Points, in no order, along strands that fork, close into loops and pass close to each other.
Two points are linked if the straight distance between their rows is under 132. Some points are linked to none.
<1001>: [-23 -18  -4 -22 -30  48 -13  11   7  69  64 -26  27  32 -16 -14   5 -47
 -38  36  31]
<794>: [-98  13  49  -1  26  28 -28 -35 -10  -1  28   2   7 -23  -9 -58   0 -49
  21  -2 -50]
<742>: [ 72 -23  58  22  49 -70   0  13  -5  -2 -12  48   0 -36  40  47  -3 -49
  37 -68 -22]
<667>: [ 68  16 -44  -2 -23  21  42  31 -24 -58  -1   4  34  19  -1   2 -30  49
  21   5  37]
<94>: [ 53  26 -10  -9 -22  26  31  -7  -9 -62   4 -50  52 -37 -48 -18 -25  32
  25 -25  49]
<480>: [ 11 -14 -31 -32 -60   0  18  22  14  78  23 -61   3  12 -30  -6 -10  -8
  -9  49  38]
<587>: [ 21  18 -29  30  23  11  54 -39  -8  38  -4 -30 -62 -41  41   3  24  47
 -19  29 -22]
<138>: [ 31 -28  80 -13   5 -35 -18 -11  -8 -41  -4 -26  28 -40 -46   6  42 -40
  29 -44  -8]
<38>: [ 28  52 -34 -29  45 -24  37  13 -58 -42  43  13  11 -46  15 -15  26  40
 -17 -53  24]
<619>: [ 33 -26 -41   1  36 -40  49  42 -14  43  -4  28 -29  -6  26  29 -18  66
 -17  14  20]
<553>: [ 60 -14  37  45  21 -13   8 -34   9   5 -14  66 -23   8  76  72   3 -65
  20 -42 -33]
<1060>: [-16  12 -42 -65 -28 -39 -15  62  15   6 -13   1  27  -2 -37   0  -3  54
   5 -44  52]
<677>: [  1  47  26  -9  18  20   3 -36 -18 -41   3   9  -4 -24  41   1  41  -9
  28 -64 -57]
<920>: [-15 -29  35  17  50 -80   5  -1  21  65 -17  42 -57 -43  46  61  25  24
  13 -40 -45]
<808>: [  6 -33  16  11 -36  28  24 -37  57 -21 -13 -48 -32 -11 -48 -35 -47 -23
 -26  -7  25]
<417>: [ -4 -20  26  -8  62 -71  19   0 -18  36   4  40 -62 -12  30  10  17 -25
 -33 -30 -23]
<1059>: [ 38  -5  -3  26 -16  18  -8  37   3  68 -35   2  16  53  18  50  34   8
  26  27 -16]
<89>: [ 40 -42  20  29  31 -14  21  -2 -34 -12   4  35  -3  78  -8  20  25 -50
 -42  44   5]
<874>: [ 22  -1 -29  33   8  10  13 -17 -21  36  14   9   7  69   6  39  33 -41
 -65  54  63]
<310>: [-42  30  36 -68   0  25  -4 -13   0 -55  48  -5  -3 -22   9 -50  14   7
  17 -64 -66]
<572>: [ -5  -1  29  39  22  16  -3 -72  13 -44 -12   8 -26  11   1   5  15 -54
 -36 -27  -5]
<136>: [-16  -5 -22  48 -22  -1   7   2  22  -9 -43 -41   0 -30 -25 -35 -33  30
  35  30 -20]
<980>: [ 12  40  -6   3  49  20  33 -44 -36  37  23   3 -50 -20  59   4  65   3
 -24   6 -63]
<27>: [ 43   7 -29  14   8   0  26  41 -66 -81  28  14  36  33   1 -17  13  41
   7  50  -6]
<475>: [  5 -52 100   6   4  63 -15 -33  20 -31  47 -23  31  20 -12 -22   0 -77
  50 -10 -30]
<353>: [-29 -13  -6  -5  -8  40  10 -53  42 -40  31 -44  12 -30 -46 -47 -65   9
  -5 -13  74]
<915>: [ 43  10  18   2  10  34  29 -10   2  33  -9  58 -24  39  88  62  24  -1
  16 -21 -60]
<283>: [-15 -30  43  35  55  -6 -22 -49 -18 -73   6  21  -2  61 -17  -3  22 -53
 -45  28  20]
<548>: [ 26 -36  52  -9 -15  26   2 -16  14 -44   6  11 -14  36 -12   0   1 -42
   0 -12 -29]
<838>: [-10   1 -44 -52 -42 -10  25  18  -1 -33  16 -35 -32 -23 -13 -42 -58  60
   7  34  -3]
<862>: [  1  11 -22  24 -36   0 -49  44  39 -12 -59  19  63  23 -21  19 -33  15
  31 -37  48]
<983>: [-13 -43  12 -46  -7 -79 -16  56  -4   1 -35  22 -19  10 -42   7   5  10
 -17 -34  38]
<276>: [ 26  44 -63  14  12  -1  58 -52  -4  41   0  -6 -42 -32  37  26 -18  50
 -11  -6  59]
<1045>: [ -8 -17  37   3 -48  78  -6  31 -22  29   7  17  68  -4 -43 -34 -41 -21
  66   6 -45]
<168>: [-85  31 -24 -30  38 -19 -29  -1 -13  34  15  -8 -44  -1  25 -10  35 -16
 -51  67 -27]
<992>: [-49 -10  29 -42 -29  18 -21 -38  64  17   2  -7 -53 -11 -11 -15 -19 -40
 -40 -69  -9]
<487>: [-26  33 -27  23   5  24  -6 -21  14  10  14 -35  41  -8 -34 -25  -7 -10
  -2  -3  52]
<135>: [ 45 -43  -5   8 -26  -5  59  -6  13 -14 -24  -8 -57   6 -20   2 -38  -4
 -39  21  10]
<969>: [ 29 -46  44  -1  -8  53   5 -28  13  43  50 -46  18  42 -26  -2  31 -76
 -35  16  42]
<873>: [ 90 -24  76 -39  -7 -31  -9  16 -21 -34 -23  20  43 -38  -2  44   4 -39
  36 -69  -9]
<580>: [-24  36   2  -6 -14  22 -26  15   4  25   3  -2  46  11 -12  -6  22 -16
  26 -30  -8]
<140>: [-64   6   9 -55  -3 -10 -11  17  -1 -23   6  -1 -43  -8  18 -49   4  29
   9  -4 -83]
<98>: [ -2  12 -11  51  -6 -22 -66 -16  56 -29 -68  55  -2 -31  32  41 -13  26
  31 -73  -4]
<153>: [ 55  31 -28  -7  25   7  14  42 -54  27  28  34  31  31  45  34  53  10
   7 -15  13]
<584>: [-48 -11   0 -14  25  -5   5 -40   5  15  -6  -9 -60  22   6  -3  17 -43
 -81  46   5]
<536>: [  1 -30  48  22 -14  97   1 -22   5  12  29 -20  44 -17 -42 -49 -32 -45
  28  -1  -8]
<367>: [  7  18  -5  -6  28   6  15 -24 -23 -54  21 -31  10 -36 -27 -24  23   6
 -16 -20  25]
<156>: [-10   2 -43 -46 -49  32  23  34  28   0   2  10 -40  25  27 -22 -39  53
  -7  -8 -27]
<612>: [ 40 -28  35 -32 -63  46 -11  40  21 -27  -9  26  17  63   6   9 -30 -18
  31  -9 -56]
<865>: [  4 -39  55 -47  -3 -13 -12  36 -18 -31  36 -38  42  -9 -52 -43  25  -7
  22  -4 -10]
<363>: [ -9 -51  41  19  -7 -62 -35  -3  49  22 -46  48 -40 -28  34  62  10  37
  49 -13 -64]
<1036>: [ 43 -34  16  38  -1 -17 -31  11  44 -14 -59  75  -4 -31  44  69 -32  73
  40 -39 -45]
<288>: [-17  13 -40  30  67 -69  33  -1 -17 -41 -36  25 -34 -38   9  -9 -21  69
  -8   6  39]
<204>: [-94   8  -5  -5  22  33 -34   9 -24 -29  40  37  26  20 -10 -65 -15  -9
   3  33 -42]
<252>: [ 64   4  36 -26  -8  82   0 -11  -5  12  57 -30  58  33  -1  14  35 -47
 -19 -32  34]
<491>: [  5   7  43 -19 -31   4 -19 -23  28 -48 -16  40   9  -6  59  34   5 -43
  61 -61 -51]
<931>: [-11 -11  50  30 -55  34 -31   4  36   8 -24  -2  29 -26 -24 -18 -43 -36
  66 -16 -74]
<736>: [ 38  11 -14   6  29 -21  13  38 -14  18 -33  38   9  -7  21  38   2  40
  13 -46  21]
<782>: [ 82 -23  25 -11  15  -4  56  10 -50  17  28   2 -18  15  -6   9  30 -35
 -32   9 -11]
<126>: [-78  10  -7  61   5   2 -25 -26  41  11 -49  -4 -42 -16   1 -39 -27  -2
  11  33 -55]
<105>: [ 47   8  11   4 -19  60  27 -22  19 -16 -33  23 -46  -1  54  15 -14  35
  16 -28 -75]
<164>: [  4  35 -22  12  76 -46  32 -21 -60  26  31   1 -20 -30  21  15  45 -25
 -67  34  51]
<349>: [ 51 -15 -33  65 -28  -9  -4  15  33 -11 -78  20   5  28 -16  45 -47  25
   8 -10  47]
<146>: [ 60  29  29 -19 -26  63  -4 -37  27 -13 -23  34   7  -2  44  43 -18 -34
 -17 -97   2]
<328>: [ 20 -50  48  11 -16  11  12 -28  21  14   1 -72  -7 -13 -68 -20  10 -48
 -22  30   9]
<1042>: [-62   7  53   0  17 -37 -30 -37   9  -1  -7 -34 -20 -45 -23 -28  36 -37
  19 -18 -50]
<22>: [-57  27 -42 -71  20 -52  -7  11 -33  -9  38 -15 -24 -42  -2 -12   6  26
 -55  18  63]
<479>: [ 55  37  -9  43   3  40  20 -31  25  45 -57 -22   7 -62  28  53   4  43
  14 -37  15]
<785>: [ 11 -41 -40  -4   4 -50  45  26 -15   4 -24  12 -48  33   4   4 -30  28
 -32  78  24]
<1063>: [-44  32 -77  35 -13 -21 -11  -3  22  66 -28 -22  13   5   8  19  -1  41
   7  39  58]
<17>: [-47   4 -13 -64 -47  44   2  49  -3  35  36  13  -8  13  14 -53 -22  22
  11  12 -75]
<167>: [ 22 -21   3 -61 -37 -15  27  55 -10 -12  17 -61  10 -39 -51 -42  -9  36
  23   5 -15]
<635>: [ 14  -9   9   3 -32 -25 -57   5  46 -31 -48  32  13   0 -26  32 -17 -15
   0 -85  40]
<281>: [-38  16  35  31  49 -51 -23 -30 -28   3 -10 -55  23 -43 -51 -15  64 -39
   4  24  -2]
<903>: [-67  22 -35  58  32 -49 -40  11  -4  37 -38 -20  32   2 -26  -5  25   1
  14  47  25]
<299>: [-91 -25  -3 -35   2  50 -14   2 -10 -10  69   9 -12 -10 -11 -66 -60  -7
 -30  74   0]
<289>: [ 54  23  -7  95  -7  36 -14 -15  19   0 -73 -15  43   1  10  47  -2   2
  32 -13  20]
<639>: [-33  41 -52  28  18 -33  18 -20  -5 -44 -25 -38  -9 -52  -3 -27 -27  84
  44  23   7]
<899>: [-18  40 -50  28  35 -20 -10 -28 -44  15  29 -26  29   6  -1  22  32 -22
 -51  71  86]
<512>: [  0  40 -63 -17 -26  18 -12  35 -30  26  60  12  21  45  47  10  24  28
 -29  26  23]
<33>: [-58 -13  11  67  19 -46 -61   9  23 -21 -49  -6  51  17 -63  -6  -4 -28
  19   4  38]
<278>: [ 35 -44  31 -66   6 -22  17  37 -48 -14  56  -4  10  21 -23  -6  43  -4
 -41  14  17]
<28>: [-13 -25  -2  48 -30  27  10  19  13 -54 -16  -4  14  42 -26 -56 -58   8
  24  54 -46]
<343>: [ 20  -6  -2 -13  37  -8  52 -46 -23  10  35 -10 -53 -11   0   1   0 -46
 -94  36  45]
<383>: [ 34 -45  27 -57 -76  31   4  54  29  41   1 -24   9  40 -27   0 -25 -17
   3  -1 -30]
<598>: [-22  25 -72 -20  -6  -6  -5  25  17  58 -12  24 -14  37  22  25  17  26
 -28 -10  47]
<670>: [ 19   9 -14  21 -10  16   1  31 -32  40  16 -25  15  32  23   0  57   5
  18  69 -51]
<263>: [-30  20 -49 -53  -5 -41   0  -7 -37 -62  50 -28 -19 -14 -15 -28 -50  44
 -25  71  45]
<90>: [-41 -12 -18  27  -8   7 -19  38 -10 -14   8  20  36  68 -27 -30 -18  -4
   5  75 -16]
<520>: [ 23  37 -37 -41  11 -22  30  29 -55   4  42 -37  -2 -64  20 -13  40  73
  11   7  -6]
<791>: [-35  37 -32 -25 -16  39 -41  52 -20  18  58  39  60  59  23  -8  18  -5
  26  -9 -15]
<841>: [-51  32 -29  79  18   4 -38 -25  36 -26 -60  34 -11  10  37   4  -6  23
  18 -16 -32]
<628>: [-71  -8   5 -60 -14  51 -13 -17  39  -4  47  -2 -31   5  -8 -61 -35 -15
 -43 -14 -18]
<723>: [ 31  38 -71  -3  -4  -8  24 -32  -8   5   3  23   3  23   4  32 -44  35
  -8 -15 115]
<860>: [-59  27 -21  -9  14  -5 -30  24 -18  73  22   1  -1  21  43   2  57  16
  23  45 -57]
<807>: [-12  40 -80   3  38 -54  20 -24 -37 -28   4  19 -21   5  16  21 -42  63
  -8  48  89]
<805>: [-20 -42  59 -28  -8 -83 -43  21   9  18 -20 -13   5 -14 -55  19  41 -45
  14 -28  19]
<529>: [ 36 -22  35  53 -50   0 -41  -3  60  21 -82 -28  17 -46 -17  27 -19 -28
  46 -12 -41]

How many points has the smallest loop of links through each point below? Write 0 if it is on no loop.
<619> => 11
<667> => 0
<168> => 0

A piece is all that can be reached along the links. How many separate loops has the piece of each point below (a circle has one, a figure eight two, a Y none), and how many tips (points with one link)?
<140> => loops 0, tips 7
<353> => loops 1, tips 5
<794> => loops 0, tips 5
